Each row is a point on a landscape with many valleys, with its height.
From any point a ball rolls to the lowest of the 2 points nearest to it. It stops when none of these is lower. Distance is the straight distance between rows; heights are no part of it.
(1097): [174 127 109 124 177 118 165 132 163 136  97  74 173  74  59 152 141 117
 145 243 121 139  99 117 156 177 148  84 155 143 174 121 128  97 101 124
 117 100 128 188 192 157 130 144 130 122 126 127 146 104  96 135 130 140
 166 135 131 126 100]  h=630
(792): [137 155 134 131 146 125 154 115 183 107 106 111 112  74  99 112 146 148
 114 161 139 129 137 146 125 151 148 100 142 110 164 126 148 110 126  89
  81 139 134 173 121 147 150 120 115 133 137 105 138 100 159 142 135 120
 138 126 123 143  87]  h=323
(118): [ 69  42 137  50 174 100  59 169 154 112 125 115 113 104 134 156 116  88
 188 103 172 103 112  40 113 108 109 170 135 126 153 196 120  81 147 127
  92 171 141 106 169  80 162 140 202 121  61 141  97 142 146 123 130 136
 148 124 148  56  69]  h=170
(870): [ 82  59 133 100 117  95  99 123 107 122 137 115 125 116 118  95  98 101
 161  71 156 143  82  70  81 105 102 167  89 120 124 180 148 108 164 108
 186 158 122 102 100 139 123 160 138 152 155 154 130 152 163 166 122  91
 122  91 158  82 100]  h=291
(257): [133  80 117  92 140 134 155 143 174 182 135  99 200 132 116 163 156 150
  96 144 120 100 152 143  92  78 140  81 116 151 136 143 135 164 145 141
  79 100 122 107 115  73 190 120 178 150 109  88  79  66 161 105 124 157
  98 163  89 127 124]  h=633
(660): [ 87  42 134  59 160 104  53 150 160 141 134 118 125 101 131 137 108  85
 155 108 168 115 127  64  78  73 117 149 103 137 150 178 147  85 176 100
 103 173 133  99 133  96 161 137 194 151  98 150  95 107 166 138 124 139
 125 133 146  53  65]  h=112
(121): [158 167  95 120 132 179  87 128 109 174 172 156  89 159 200 126 111 111
  77 103 106  92 183 179 130  60 138 128 143 138 117  72 112 186 138 152
 136 124 106 101 107  93 132  80 146 110 105 141 126 155 111  76  96 148
 123 162  71 148 183]  h=590
(200): [130 138 125 110  68 182  56 119  86 151 183 146  28 132 185  94  24  66
 119  86 156 129 147 140 115  61 113 173 136 108 131  87 120 152 148 125
 163 165  88 107  96 111 121 107 153 102 124 187 141 151 127 108 111 100
 112 144 145 121 143]  h=510
(919): [108 177 133 112  88 126 147 130 185 116 129 117  65 107 117 107  90 134
 120 140 170 129 133 181 125 136 134 146 156 105 167 108 161 131 147  63
  90 149 102 141  98 123 174 105 145 108 120 118 156 104 171 138 135  90
  92 146 154 122  85]  h=194
(994): [179 187 116 157 131 123 128 102 108  96 133 139 122 109 147 121 129 121
 122 187 101 141 128 125 155 168 120 110 134 136 155 100 103  91  89 142
 155 132 140 166 167 180  64 110  67 122 132 151 170 144  77 102 133 152
 178  96 136 166 130]  h=388
(448): [ 73  89 147 103 197  99 147 131 149  94 132 128 129 118 115 142 135 121
 172 117 156 110 123  85 160 152 114 118 151 128 138 176 126 113 110 147
 116 131 162 133 181 111 137 146 132 132  77 139 126 145 121 137 129 130
 142 123 145 111 119]  h=572
(646): [120  99 134 113 178 113 153 131 143 120 121 115 151 110  90 148 132 117
 152 169 134 127 123 109 153 152 115  98 149 126 148 145 118 115 105 139
 110 112 143 141 179 125 140 152 137 107  83 131 127 127 105 105 134 133
 144 138 135 117 121]  h=591
(1044): [ 95  68 126  99 142 111  94 137 131 115 137 107 126 103  97 118  96  82
 152 113 154 142  91  85 110 115 117 149 114 136 133 173 142 104 135 113
 148 163 126 136 153 116 135 156 146 132 121 158 127 135 128 147 126 115
 132 108 155  77  97]  h=245
(131): [112  53 133 133 198 128 153 139 112 163 126 151 215 153 127 162 182 140
 104 136 102 117 163  79 146 131 133  86 124 142  98 146  91 143 121 189
 142  95 156 106 154  98 123 134 128 156 115 115  89 140 109 141 104 176
 143 120  87 122 161]  h=495
(347): [148  55 105  67 112 140  66 151 114 204 144 104 170 139 126 118  81  82
 141 115 110 151  98  96  66  48 115 149  78 161 113 136 146 143 164 106
 177 117  84 107 111 119 150 160 181 145 158 162  94 100 141 139 112 122
 101 136 122  68 106]  h=394
(761): [180  74  94  68 130 169  48 154 135 213 162 104 143 130 144 129  50  74
 117 129 120 141 115 113  98  31 125 129 100 156 119 112 124 140 148 117
 144 137  91 123 137 112 158 145 186 134 127 184  84 100 108 116 114 152
 112 163 101  68 127]  h=419
(855): [126 144 125 124 128 162 130 116 103 139 156 146  84 173 152 131  74  92
 143  98 124 114 119 136 156 106 106 144 161 137 115 113 125 149 112 159
 139 135 116 113 148  95 120 130 141  98  87 143 133 151  86 109 123 123
 124 132 138 133 156]  h=292
(323): [145 113 123 150 130 128 158 140 148 162 100 133 225 119  98 150 190 171
  82 138  95 134 148 134  94 122 151  86  87 129 110 139 118 139 135 140
  99 106 132 130 100 112 158 114 141 171 168  78  91  81 174 139 109 165
 122 132  78 152 160]  h=564
(752): [ 52  53 144  72 133  75  97 149 151  98 113 110 106 116  97 140 133 103
 210  73 179 106  83  67 113 134 118 190 107 120 144 207 137  83 154 112
 122 178 138 104 143 103 162 158 183 122  89 131 109 152 158 143 139  97
 121 106 160  59  62]  h=223
(616): [155 152  99 106 117 177  87 127 110 160 165 118  96 141 124 140  31  73
 146 156 143 142  78 119 154  98 104 178 141 141 135  90 135 144 112 139
 161 131  93 136 184 121 132 145 160  89 117 173 126 146  70 102 134 120
 127 120 157 118 131]  h=334
(909): [142 104 139 177 174  90 127 112 101  87 115 151 163 118 131 123 162 129
 127 145 119 154 139  63 161 195 107 114 113 147 123 150  82  83  97 164
 180 134 187 142 163 173  59 135  56 156 140 165 144 165  71 150 134 165
 163  97 129 130 120]  h=728
(532): [163 120 130 105 167  96 144 132 187 119  94  78 153  65  60 139 145 123
 140 208 148 139 103 106 141 160 154 100 132 132 165 142 156  99 112  92
 119 129 129 210 174 148 159 148 136 141 145 116 130  87 146 155 141 115
 147 147 144  87  72]  h=650
(469): [110  74 140  91 179 120 154 140 164 148 127 107 186 125 101 158 159 132
 118 153 116 107 151 104 138 113 131  88 127 142 136 157 135 142 127 151
  83 109 125 127 155  86 177 131 171 139  84 110  89 104 142 110 132 159
 120 147 103 114 125]  h=615
(559): [132 194 127 165  93 136 174 119 112 112 120 131 101 154 120 123 127 150
 131 118 110 120 113 170 136 142 130 143 147 120 128 109 135 143 122 128
 128  92 113 115 110 140 117 135 109  91 133  93 160 132 122 118 142 102
 119 117 143 168 161]  h=335
(977): [104 174 144 123  96 107 177 125 153  89 105 103  91 131  71 119 115 132
 165 146 147 135  74 156 157 167 130 164 164 126 150 138 154 127 112  89
 128 127 130 156 160 142 157 148 115 113 131 110 138 122 133 143 161  67
 112 126 169 117  93]  h=273
(1041): [153 132 120  78  80 172  74 146 133 185 153  90  79 127 134 115  44  78
 140 133 150 142  97 141  90  70 119 171 140 138 136 116 145 144 144  97
 140 137  75 121 112 123 168 136 188  93 143 173 116  91 121 129 131 105
  84 158 153  94 107]  h=321
(699): [181 156 111 118  59 167  61 133 113 168 183 127  95 121 192  82  65 110
  90 121 116 161 143 162  72  54 134 134 108 132 122  88 122 147 156 116
 141 142  60 124  78 134 125 100 155  93 162 159 128  99 157 130  97 120
 106 163 107 119 146]  h=539
(545): [159 142 112 141 123 109 141 122 153 114 113 122 153  88  96 118 116 128
 123 159 114 163 103 127 112 150 143 109 121 126 143 140 143 109 129 104
 128 131 122 170 146 147 125 131 117 136 167 112 134 100 134 148 140 116
 145 134 131 125 112]  h=261
(15): [ 80 148 158 162 148 104 180 111 168  72 103 150  94 124 148 107 172 163
 121  96 149  96 171 146 164 173 105 112 170 103 147 132 137 124 117 120
  89 153 176 137  98 141 116 115  93 137  92 112 149 138 141 126 151 120
 131 121 126 179 128]  h=701
(309): [172 138 119 157 152 127 140 109 111 125 130 139 166 114 126 134 134 126
 118 168  95 145 134 126 142 145 131  96 129 130 119 111 109 111 115 153
 127 119 136 153 157 157 106 127 101 128 129 126 132 131  90 123 129 160
 165 107 117 149 142]  h=433
(216): [107 108 159 175 175  88 136 106 138  54 105 152 140  87 133 120 186 157
 133 136 135 128 150  65 150 208 108 105 129 129 135 161 110  86  97 151
 140 140 198 150 138 180  68 120  60 171 145 150 142 149 113 158 146 139
 160  98 143 129 112]  h=711
(272): [117 180 119 109 142 112 191 129 143 121 103  99 110 132  94 148 135 126
 182 184 130 110 107 174 192 168 139 118 204 111 178 114 131 140  96 127
  90  97 139 154 178 130 164 138 132  78  89 117 139 135 102  71 154 125
 130 148 149 160 113]  h=402
(665): [ 77 106 131  93  73 149  70 115 116 133 166 146  26 134 184 107  39  69
 138  78 173 128 158 126 100  83  96 176 135 102 150 136 134 114 157 126
 140 187 113 102 101 126 117 101 147 121 111 192 147 168 131 136 115 104
  99 136 156 108 118]  h=494
(78): [138 136 145 158  76 130 139 133  87 124 124 153 152 168 142 115 162 180
  83  68 105 142 140 149  90 107 143 121  84 110  67 126 124 155 157 130
 139 111 102  96  73 114 113 127 118 150 175  90 107 112 182 140 118 123
 116 117  98 148 169]  h=489
(606): [144  61 110  60 158 145  57 154 135 185 141 104 143 128 127 149  76  63
 143 144 141 123 104  76 106  64 119 139 107 159 127 139 136 119 146 131
 128 142 110 125 167 103 153 162 191 128 103 166  91 112 106 117 122 154
 125 141 133  60 105]  h=441
(1049): [119 104 146 103  75 108 101 143 154 158 116  96 115 117 110  92 115 145
 114 105 139 155 126 127  63  96 117 133  87 133 131 155 171 139 171  74
 115 139  77 123  68 111 158 128 158 134 165 125 113  63 185 172 120 102
  82 147 131  97  81]  h=251
(286): [125 215 114 108  85 158 141 138 179 140 142 114  41 120 131 117  74 109
 130 146 166 114 142 196 140 112 126 157 185 103 176  83 147 139 120  92
  73 137 115 143 119 129 168  98 165  68  96 131 169 110 134 101 136  96
 103 156 148 141 113]  h=249
(72): [156 139 122 122  48 170  60 132  76 155 178 129  66 131 175  72  46  92
 119  91 124 158 127 145  81  74 121 151 121 112 111  98 126 133 150 104
 159 155  70 114  86 147 109 105 138 105 162 178 149 132 153 130 115  96
 106 135 140 127 136]  h=524
(1064): [134 166 126 158  75 161 128 125  89 113 157 153  76 175 183 103 108 125
 113  68 118 124 150 160 128  95 123 152 134 126  98  89 121 162 137 136
 150 129  99  88  92 116 101 113 108 105 125 126 151 146 131 108 114 109
 109 129 125 155 171]  h=623
(489): [102 166 168 201 103 111 169 114 132  62  92 178 113 134 153 108 195 210
  98  83 116 100 156 157 121 169 138 108 142 101 113 112 147 124 124 133
  97 129 167 118  47 145  83 106  86 142 148  90 138 137 155 125 150 143
 120 120 125 185 152]  h=552
(426): [100 195 158 117  82  95 163 125 177  92 100  95  76  96  76 106 122 147
 135 142 174 133  98 169 148 159 143 151 151 104 169 127 179 116 125  64
 103 140 137 160 106 152 171 125 132 123 136 103 147 109 179 160 137  58
 113 131 162 106  69]  h=260
(944): [ 69 133 148 134 124 119 153 117 176  86 123 138  66 110 151  98 136 150
 120  62 164 112 168 146 133 138 117 125 134  88 144 134 147 113 145 102
  94 160 154 128  82 121 128  97 106 143 108 111 133 122 171 150 128  97
 111 132 136 146 119]  h=685
(485): [195 127 106 143 163 135 142 135  94 172 132 125 196 132 117 158 148 110
 121 204  90 130 129 131 150 139 134  86 125 149 123  93  89 122 102 175
 149  94 131 126 185 141  97 122 105 120 127 138 130 142  71 107 114 174
 156 120  96 155 153]  h=468
(478): [ 61  97 149 124 215  82 177 139 153  84  96 128 134  99  96 136 196 156
 170 135 170 110 120  98 192 199 127 118 152 122 150 179 115 105 101 127
 107 136 181 136 173 133 126 141  98 139  90 136 120 147 136 128 153 120
 142 110 156 118  94]  h=547
(917): [ 91  98 119  79 120 150  70 133 123 144 169 134  60 127 142 128  50  55
 152  99 174 117 108  98 126  88  98 177 140 132 133 132 142 118 137 134
 140 171 117 101 150 108 127 127 159 106 101 193 136 170 104 117 133 118
 117 124 171  89 119]  h=476
(236): [ 43 131 157  86 165  82 152 167 167  86 111 112  97 119 105 149 170 129
 190 127 188 105  99 123 173 173 120 152 171 123 163 179 149  93 112 119
  68 157 147 146 175 103 191 153 159 113  50 111 118 147 165 113 146  92
 114 132 154 107  48]  h=320
(497): [125 149 129 169  96 139 161 127  73 138 123 159 132 196 150 143 166 160
 122  91  95 108 135 169 138 139 133 144 137 136  78  93 105 170 118 174
 158  91 133  82 107 119  96 145  97 138 124  78 128 151 110 126 132 127
 120 117  99 184 200]  h=652
(98): [105 193 127 154 112  96 203 115 129  64  95 117  70 134 100 119 125 144
 165 136 141 116  88 158 178 194 116 153 177 120 164 136 141 105  99 122
 151 120 152 142 150 161 121 147  83 108 131 126 164 158 107 130 150  63
 126 117 166 154 108]  h=203
(25): [140 126 132 123 101 121 115 127 153 130 121 114 131  93 113 100 125 131
 105 116 124 160 123 130  74 115 133 116  94 129 139 144 150 120 157  97
 124 140 107 159  99 134 146 124 132 141 173 115 129  93 151 162 129 106
 118 125 135 102 112]  h=192
(714): [158 198 107 143 130 113 180 110 153 126  99  86 116 104  90 138 147 144
 148 217 108 112 111 187 161 174 151 106 177 120 171  99 132 111 111 106
 105  95 135 174 159 156 154 134 104  92 127 107 170 122 101  95 151 108
 152 132 138 168 111]  h=438
(974): [118 107 124  85 127 124 140 143 185 165 139 107 147 130 131 141 121 151
  93 116 138  97 173 157  95  86 129 109 124 146 155 133 156 153 167 103
  72 120 118 108 101  78 181 104 169 134  98 124 100  56 173 119 124 130
  77 164 103 120  93]  h=648
(90): [142 104 124 154  98 131 117 130  74 150 144 139 157 171 138 114 120 128
 127  75 102 150 107 130 108 128 119 147 109 138  66 127 120 152 134 140
 179 102 105 112 129 126 114 160 109 145 142 117 118 161 112 143 118 115
 120 111 115 127 174]  h=424
(1103): [128  63 141 140 173 122 163 134 149 148 110 121 229 128  91 150 184 153
 103 146 104 135 144  81 113 144 133  86  89 121 105 167 109 134 114 163
 126 104 147 115 127  99 146 142 135 172 138  96  95 100 144 151 110 171
 141 126  89 120 141]  h=529
(570): [210 118 110 161 121 136 110 125  89 127 113 143 220 140 111 162 164 147
  98 182  75 183 137 121 116 158 164 100  76 142  86 117 101 119 114 138
 143 102 134 140 140 172  94 132  96 156 190 105 118 125 106 146 122 173
 166 108  94 141 158]  h=565
(326): [132 175 113 140 107 151 115 118  97 106 154 151  66 138 162 116  77  88
 131 113 128 132 131 148 164 110 108 152 151 123 141  99 129 124 108 147
 149 140 114 137 140 146  94 122 104 103 114 156 151 164  85 118 129 111
 137 106 151 166 151]  h=331
(1109): [175 121 104 137 139 150 128 137  91 192 127 136 215 152 128 177 148 141
 101 177  82 123 142 143 155 127 152 105 124 155 102  90  91 163 112 169
 152  90 131 109 154 118 129 118 127 125 125  99 115 148  86  89  99 159
 135 126  63 166 186]  h=501
(193): [ 97  74 124 118 216 118 155 114 114 153 141 166 176 161 140 159 163 131
 119 140 115  90 203  87 165 128 126  81 147 132 114 121  90 153 112 197
 131 100 167  92 150  88 135 121 128 134  81 141 105 163 107 112 114 186
 148 137  76 139 173]  h=461
(96): [140 179 121 160  75 162 152 122  72 146 150 152  94 196 161 135 127 157
 121  77 100 106 126 176 137 107 132 162 142 132  75  83 106 194 129 164
 165  84  88  65  97  91 118 128 132 108 102  93 135 155 113 107 129 102
 117 133 109 167 185]  h=637
(890): [141 180 107  93 103 189  93 130 147 148 161 124  59 127 136 123  31  75
 137 153 168 133 112 156 137  92 107 169 166 110 162  90 132 129 121 124
 118 155  97 138 155 123 147 115 160  75 111 174 149 135  92 125 138 115
 103 141 166 123 118]  h=324
(171): [161 147 123 189  92 134 152 120  57 107 121 158 152 179 136 154 165 163
 135 105  88 146 110 147 150 171 134 152 121 149  76 111  98 141 118 155
 171  93 135  94 140 145  79 146  77 142 157 107 126 162  77 121 128 127
 135  92 112 161 177]  h=670
(291): [153 169 121 161 143 142 140  99 115 105 116 170 161 110 155 136 191 175
  89 174  86 111 189 156 125 142 152  66 126 107 123  96 120 122 117 135
  74 136 170 131  82 162  94  90  88 125 152 103 158 126 143  90 132 192
 163 131 109 188 159]  h=308
(592): [ 56  90 146  97 146 116 117 118 186 108 130 126  81 102 153 104 133 138
 114  81 176 117 175 122 109 120 107 132 113  99 152 150 156 106 167  93
  82 180 141 127  91 101 146  96 137 157  99 132 120 107 191 157 109 101
 108 143 142 115  87]  h=672
(519): [121 113 141  70  89 138 112 141 148 172 123  82 117 147 125 121  82 128
 140 108 147 140 124 143  88  85 119 154 130 141 132 144 153 146 168  93
 113 123  82  99  98 102 182 135 181 109 136 136 111  74 147 132 137 104
  66 158 151 101  83]  h=290
(841): [115  33 128  79 181 112  78 131 169 124 124 113 150  74 107 118 119  97
 145 117 149 142 113  50  95 115 113 130  77 129 130 173 137  90 155 107
 113 170 141 136 137 105 124 140 154 160 119 140 112 115 161 177 118 138
 154 119 154  61  94]  h=184
(991): [ 96 130 164 195 102 122 157 125 109  86 108 175 136 154 137 116 190 198
  88  63 107 121 149 136 104 146 137 122 102 109  79 133 125 143 142 142
 119 118 153 115  54 125 109 117  90 163 167 101 120 121 165 146 138 140
 113 121 106 167 164]  h=521
(303): [137 202 114 126  63 164 110 133 135 137 159 110  42 125 143  98  66  99
 125 129 136 136 129 172 111 100 137 166 168 112 157  96 133 133 124  97
 107 149  85 135 104 133 144 107 145  65 133 136 158 120 124 113 130  87
 107 151 154 132 124]  h=287
(436): [199 139 104 153 122 156 126 122 119 155 132 148 204 129 133 138 165 134
  82 172  74 138 156 150 110 112 163  85  88 147 116 100 100 133 115 139
 104 114 135 145 115 166 116 102 126 145 170 107 123 110 138 123 120 182
 154 130  74 153 163]  h=598
(1019): [115 103 126  55  67 140  71 134 110 171 136  86  74 128 130 103  44  85
 170 112 152 150  88 117  71  85 107 185 118 127 136 148 160 138 147  87
 153 158  76  96 102 143 159 140 182 106 158 170 137 117 140 148 138  83
  84 114 176  81  82]  h=344
(153): [ 95 178 163 194 109  90 164 115 169  66  79 148 120 122 120 102 202 212
 115 103 141 126 146 148 123 174 146 118 125 104 132 137 155 116 132  99
  82 133 157 150  58 141 111 103  79 173 188  87 131 103 184 147 146 119
 121 111 121 164 125]  h=583
(168): [155 161 120 157 157 155 110 111 102 119 148 186 130 122 194 121 158 135
  92 146  91 107 209 140 138 108 135  82 135 120 113  85 102 129 117 159
 107 131 164 126 111 151  83  78  90 123 125 140 150 149 120  87 118 192
 174 133  93 175 175]  h=373
(522): [ 65  85 153 133 186  94 182 126 123 117 126 139 160 152 119 160 197 170
 141  95 133  95 147  95 156 155 115 106 137 126 113 172 114 149 101 167
 125 100 167 101 134  93 119 145 116 144  83 111 105 133 126 139 128 140
 126 123 117 139 146]  h=484
(514): [111 144 160 171 157  66 142 112 171  53  92 126 117  59 121 102 172 160
 128 153 150 142 117  84 166 199 130 108 139 101 152 158 144  77 107 108
 120 148 194 166 133 179  94 121  67 180 158 130 152 146 141 161 133 115
 165 117 156 116  91]  h=691
(42): [ 71  66 166 175 124 101 129 111  96  88 111 142 131 143 144  98 148 154
 138  21 139 121 102  92 102 149 106 158  85 126  84 164 144 113 152 151
 198 141 153 105  88 138  84 163  91 180 152 126 119 155 148 176 111 112
 109  94 147 124 142]  h=378
(771): [162 128 101 123 174 120 160 131 132 156 124  90 165 110  77 165 121  96
 158 218 115 130  99 131 172 156 125  99 160 138 160 117 113 128 101 156
 130 102 109 148 210 138 141 152 135  85  97 137 126 122  79  95 140 138
 139 128 140 132 133]  h=610
(1016): [ 80  72 145 149 151 105 157 122 121 109 126 153 163 144 129 138 173 149
 126  76 118 127 129  91 118 155 112 126 106 130  93 156 112 143 139 151
 146 117 153 115 109 104 120 150 106 155 127 108  98 133 125 168 127 140
 117 124 108 131 157]  h=452
(420): [191 189 112 185  64 139 131 114  53  94 113 137 159 161 124 138 150 155
 127 132  97 171  90 161 122 183 156 139 101 135  77 107 112 111 119 125
 164  85 119 117 127 178  77 160  80 124 193  89 151 135 104 140 133 116
 163 106 138 165 151]  h=688
(394): [ 50  95 159  79 149  89 130 150 172  78 107 107 103 108 101 142 157 132
 188 114 187 120  86  99 151 160 124 164 130 114 153 199 163  84 130  98
  96 162 144 139 156 101 168 153 152 133 106 107 114 139 187 152 141  80
 125 120 169  73  49]  h=275
(353): [196 107  97 154 134 161 119 140  79 174 126 151 236 148 126 168 154 138
  97 166  76 163 119 123 129 130 144 114  90 160  90  99  88 152 121 159
 168 101 120 115 155 145 102 123 124 162 163 102 107 152  93 128 105 149
 151 114  67 128 187]  h=531
(195): [145 101 124  83  54 131  78 140 110 184 136  83 124 132 121 100  74  96
 137 103 131 171  85 115  61  74 116 164  89 135 109 150 148 150 166  84
 181 123  68 116  86 130 147 151 160 137 181 157 124 100 147 162 119 101
  89 116 153  90 104]  h=368
(633): [156 109  99  91 141 161  70 141  81 186 156 122 142 170 126 159  56  78
 155 140 130 138  68 105 159  88 107 174 135 158 121 100 109 159 112 158
 195 112  84 124 207  81 133 173 167 106 102 164 107 157  53  98 131 145
 122 129 138 100 144]  h=364
(1072): [169 199 135 156 131 134 134 105 151  88 101 139 126  93 139 121 194 172
  94 177 105 128 178 165 110 137 178  71 116  96 140  99 142 132 133  90
  69 140 154 168  70 176  97  78 105 132 174 103 161  94 180 113 131 172
 158 143 122 170 139]  h=218
(912): [167 197 118 166 118  98 162 105 106  85  97 114 133 116 111 146 155 141
 135 195 103 135 104 140 160 211 130 114 140 132 141 111 113 104 104 127
 150  91 149 144 150 174  92 121  63 114 154 114 152 133  84 115 150 124
 171 107 159 160 126]  h=338
(40): [161 182 123 162 108 172 107 120  86 138 166 168 102 164 211 111 135 137
  90  98  89 105 171 173 108  74 149 115 121 124  84  72 104 152 144 139
 131 120 114 105  89 121  97  87 122 112 132 117 150 151 140  90 110 152
 131 152  90 165 192]  h=607
(790): [133 129 113 125 196 134 145 108 123 155 149 166 150 142 169 137 160 133
  90 143 100  83 217 126 155 116 133  78 166 130 120  83  99 152 108 173
 120 113 161 111 126 108 108  96 115 119  94 127 127 159 100  86 117 196
 160 144  82 165 182]  h=421
(889): [186 238 106 162 121 131 162 105 126 119 109 112 121 110 118 129 145 137
 120 214  78 115 126 197 131 160 156  91 147 122 157  89 126 120 112 115
 108 101 134 167 127 177 114 112 100  96 153  88 188 128 108  85 142 141
 159 132 141 192 129]  h=473
(466): [ 88  91 138 155 115  99 118 117 115  76 113 127 120 116 129  82 116 120
 133  66 149 147  97  98 106 142 120 146  92 117 120 171 153 110 145 123
 178 137 144 133 106 145 103 137  96 162 164 137 138 158 145 178 129 101
 128  96 147 104 122]  h=337
(862): [196 159 108 108  94 196  62 135 112 189 193 136 105 131 185 110  49  78
  92 133 114 132 151 163 108  44 140 134 106 148 131  73 112 154 137 130
 136 153  76 138 112 123 126  92 161  99 132 172 126 118 108  96  92 140
 121 164  89 118 156]  h=555
(139): [ 85 115 145  96 117 114 122 135 182 133 129 114 100 127 126 119 141 166
 112  91 162 112 170 151 104 112 113 134 119 128 151 150 170 126 174  90
  70 155 118 117  82  90 160 100 167 133  96 119 113  65 182 141 115  99
  83 158 127 120  86]  h=661
(817): [146 127 149 193 141 116 115  94  80  68 120 176 147 132 152 121 157 154
 119 103 105 149 138  90 155 190 124 122 112 142  95 125  96  80  98 163
 178 143 183 126 129 188  46 123  45 156 157 156 149 171  91 148 143 161
 155  92 142 142 152]  h=744
(282): [147 119 124 158  69 157 121 154  69 164 138 152 171 185 142 140 144 171
  94  80  85 155 131 147 101 103 134 139  80 136  52 130 116 177 159 131
 165  90 107  82  93 114 129 137 120 157 151  92 111 136 140 146 101 123
 112 129  75 130 188]  h=459
(918): [187 128 100 149 112 156 143 144 155 174 114 102 220 108 113 150 161 139
  76 169  91 129 132 146  88  97 177  77  82 142 118 124 123 141 116 124
 103 109 101 167  98 142 145 122 144 145 173  82 101  76 153 130 113 170
 131 140  78 139 145]  h=592
(69): [ 75 153 146 102 174  98 182 157 160 105 111 115 103 140  88 162 170 132
 184 152 168  95 104 148 204 183 131 119 194 111 182 149 142 125  99 130
  76 121 135 139 198 114 181 158 153  88  60 115 129 148 129  88 162 121
 117 147 145 138  76]  h=362
(274): [130 126 138 142 184  82 152 118 190  83  86 104 119  54  86 110 150 131
 137 183 160 148 120  88 164 188 142 109 130 117 166 152 142  86 114  91
 121 141 166 190 166 162 121 131  91 159 143 124 143 113 143 165 130 107
 174 123 154  99  68]  h=671
(422): [181 144  93 120 139 181  94 136 112 196 161 137 142 144 162 135  87 105
  91 150 100 109 164 164 132  53 149 111 118 157 121  73 107 168 132 141
 127 123 106 113 121 102 135  97 151 121 122 140 107 136  99  86 104 156
 135 156  67 120 181]  h=573
(1084): [127 151 130 164 151 124 143 110 175  93 117 152 132  91 130 108 165 155
  93 134 125 132 163 138 111 139 141  91 127 106 130 123 141 119 129 102
  85 134 138 165  85 150 113  95 115 142 150 113 148  97 164 144 124 154
 145 129 124 157 118]  h=301
(427): [125  75 106  59 139 143  50 151 108 156 149 123  96 128 131 134  55  33
 166 132 168 123  82  61 117  69 100 160 129 133 137 148 122 110 128 129
 148 177 118 120 183  98 143 143 191 119 101 181 102 150  99 121 140 145
 132 119 155  64 100]  h=460
(264): [103  91 156 191 121 106 161 123  80  97 108 161 152 165 128 127 168 176
 130  49 113 132 112 106 124 154 121 138 101 144  79 152 117 129 127 168
 179 102 148 108 121 131  87 164  91 161 148 112 114 153 124 161 130 118
 113 108 128 137 155]  h=418
(1003): [147  93 121 123 125 142  92 130  77 167 144 131 157 166 123 142  81  91
 148 100 117 157  82 101 136 114 118 161 115 154  92 121 114 156 125 149
 196 113 103 126 173 117 121 168 142 131 126 147 119 147  76 122 118 119
 133 107 128  96 157]  h=392
(957): [102 143 135 100 120 152 149 130 128 137 143 116  92 157 131 147 100 113
 139 100 142 105 126 157 143 106 126 156 176 126 130 122 142 158 119 147
  98 122 119 103 140  80 160 125 154 103  75 131 119 131 118 113 143 121
  97 150 148 131 139]  h=250
(569): [143 191 122 179 104 108 170 106 106  81 122 126 110 154 125 124 143 146
 143 143 111 123 108 162 162 185 114 152 151 129 128 115 117 118  86 136
 152  93 139 124 141 160  98 138  76 111 136 116 153 147  86 116 142 106
 137 101 148 172 146]  h=282
(845): [ 52 111 156 148 191  81 218 138 147 110  85 132 161 139  89 152 220 185
 154 141 145  98 137 122 182 197 124 101 146 115 137 166 112 136 106 145
 100  97 169 125 137 120 139 138  99 138  94 110 117 138 125 127 143 144
 130 124 127 158 118]  h=516

Call two points neighbours if one is among the 2 nearest of the other. Go from one point of each pair to the other, from neighbour to neighbour, staying as low as possible. Name the highest point that can't be avoided.
(919) / (660) -> (889)
(98) / (919) -> (977)
(25) / (1072) -> (792)

Where does a ball stop that starts at each point below?
(78) -> (919)
(918) -> (1072)
(646) -> (660)
(436) -> (569)
(171) -> (25)
(699) -> (25)
(909) -> (660)
(817) -> (660)
(761) -> (25)
(714) -> (660)
